Points, in no order, along strands that fork, close into loops and pass close to each other.
Two points are linked if the straight distance between their rows is under 73.7. Some points are linked to none.
Q_720: [-35 -72  30  33 -56  13   7  27 -36 -22 -47   4]
Q_527: [-68 -58  25  23 -72  12 -30  63 -80 -34 -44  29]
Q_77: [-13 -62  57  58 -42  33  -4 -16 -29 -59  -1  23]
Q_459: [-66 -39  -2  29 -38 -70   2  41  28  -7 -75  10]
Q_350: [ 25  51  14   3  38  17 -26 -29 -17  -7  54  16]
Q_556: [-31  46  -4 -18  36  18  -1   6  59  -9 -54 -61]
Q_440: [ 35  12  -9  13  24  52  -3 -31  -6 -33  -8  -2]
Q_445: [ -7  29   1   2  30  32   6 -17  61 -30 -51 -51]
Q_558: [ 23  -5  43  -1  64 -14  25 -37  59  76  56 -30]
Q_31: [-14  -3  53 -18  67  -7  15 -10  56  76  31 -56]
Q_516: [ -1 -65  49  59 -40  37  -9 -23 -44 -68  29  51]
Q_989: [ 36  70  -1  -3 -10 -25 -22 -27 -28 -36  90  45]
Q_761: [-16 -19  53  51 -17  11  18 -40  68 -64 -40 -28]
Q_367: [ 15  17  49  -1  54 -12  -2 -31  21  57  65 -13]
Q_716: [ 35  -9   1  27  14  45   8 -48  14 -63  -4   2]
Q_86: [ 25 -59  19  61 -37  30   8 -35 -33 -69  39  63]
Q_729: [-38   1 -44  -5   3 -25  15  24  65  -6 -84 -35]
Q_749: [-72   0  35  78 -20 -48  15  10  78 -29 -57 -21]
Q_896: [  5 -11 -40 -20  11  45  -2  27 -48  16 -40 -11]
Q_388: [ -2 -24 -58 -39   5  33  -4  44 -63  28 -50  -6]
Q_236: [ 21  43  12   2  48  40 -19 -36   3 -23  20 -11]
Q_981: [ -4  26  45 -11  58  13 -16  -9   5  44  32 -27]
Q_512: [-42   0  45 -37  62 -18  11  19  53  75   5 -68]
Q_487: [ 37  58  12 -11 -24 -34 -21 -19 -31  -6  96  45]
Q_953: [ 10  22 -11  -9  21  39 -20  23 -63  49  11   2]
Q_13: [ 29  52  19 -29 -63 -58   4 -14 -24 -25 112  40]
Q_719: [-71  20   1 -74  50 -55 -24  59  63  60 -34 -53]
Q_951: [-29  -6  -7  24 -14 -10  27   1  67 -21 -74 -41]
Q_255: [-64  39 -34 -62  40 -41 -23  50  62  32 -58 -42]
Q_684: [  -7  -16  -51  -51    5   11  -26   70 -112   85   -5   18]
Q_264: [ -1 -68  21  38 -37  37  17  -5 -26 -31 -26  10]
Q_56: [ 71   9  10 -32 -66 -59  18 -27   1  53  87  33]
Q_392: [ 69  19   7 -35 -52 -73  35 -41  22  26  94  23]
Q_999: [-19 -43 -52 -35 -15  -3  11  39 -10   4 -83 -13]
Q_862: [ 44  61 -26   7  -2   1 -13 -38 -23 -60  73  52]
Q_637: [ 47  43 -27  19  13  12   0 -49 -13 -80  58  40]
Q_576: [-45  21 -82 -16  40 -75 -17  36 105  18 -77  -5]
Q_668: [ -5   0  -6 -25  22  11 -16  41 -70  86  14  -4]
Q_220: [ 54  26  19 -27 -66 -44  -8 -13 -24  49  94  46]
Q_591: [-45  43  15 -39  50   9 -16  21  44  24 -34 -60]
Q_923: [ 34  -9  12  30  24  33  12 -68  31 -88   7   4]
Q_169: [ 35  37   9  -1  -9   5 -33  -1 -52  45  63  34]
Q_820: [  2   0  20  27  12  26  17 -40  63 -54 -45 -37]
Q_805: [-44 -47 -14  11 -39 -35  21  31  21  -7 -81  -9]
Q_791: [ 46 -35 -16  52 -30  30  16 -44 -27 -70  37  62]
Q_774: [ 52 -10 -35  33 -13  47   1 -29 -31 -42  22  47]
Q_97: [ 47  26 -13  25  31  17  11 -67   8 -96  41  26]
Q_513: [-17 -44 -29  -8 -20  10  21  24  -1  -7 -72 -19]
Q_444: [ 43 -29 -30  30 -15  58   6 -18 -39 -24   1  31]
Q_119: [ 20 -33 -34   9  -7  52  13   6 -40  -8 -36   0]
Q_584: [-11 -14 -23 -43  17  -1 -19  62 -93  98   7   8]
Q_509: [-42  27 -47 -34  23 -24  -2  37  57   5 -77 -41]
Q_59: [ 31  24 -24   3  11  50 -19  -2 -50  13  14  14]
Q_396: [ 38  40  27 -23 -41 -83  24 -33  11  -5 109  28]
Q_850: [-60  19  26 -55  54 -23  -9  39  41  61 -17 -62]
Q_150: [-49  -7  16  54 -20 -30  27   0  82 -29 -64 -34]
Q_94: [ -8 -23 -65 -63  10  18 -21  63 -90  54 -37  10]
Q_595: [-57 -68  29  27 -65   0  -8  48 -52 -23 -49  15]
Q_434: [ 56  -2   9  -4  -7 -29  20 -16   4 101  63  10]

A piece is two or more points that can be reached from each other along the links. Count, over all rows, the pieces, the separate loops (a circle has one, a figure eight two, a Y none), the forks (points with three links) and the tips (points with one).
pieces -> 4
loops -> 0
forks -> 1
tips -> 9

A fork is a point with three links, a tip a point with one. Leave the first point through the second and follow the links. Name the first fork or tip that comes.
Q_716 / Q_440 -> Q_350
Q_896 / Q_388 -> Q_59
Q_981 / Q_367 -> Q_850
Q_459 / Q_805 -> Q_999
Q_512 / Q_31 -> Q_981
Q_850 / Q_719 -> Q_749
Q_862 / Q_989 -> Q_220

Name the points in between on the shortest way along the links from the first point to the second, in order.
Q_150 / Q_719 -> Q_951 Q_729 Q_509 Q_255
Q_862 / Q_236 -> Q_637 Q_97 Q_923 Q_716 Q_440
Q_989 / Q_220 -> Q_487 Q_13 Q_396 Q_392 Q_56
Q_820 / Q_31 -> Q_445 Q_556 Q_591 Q_850 Q_512
Q_77 / Q_119 -> Q_516 Q_86 Q_791 Q_774 Q_444
Q_896 / Q_668 -> Q_388 Q_94 Q_684 Q_584
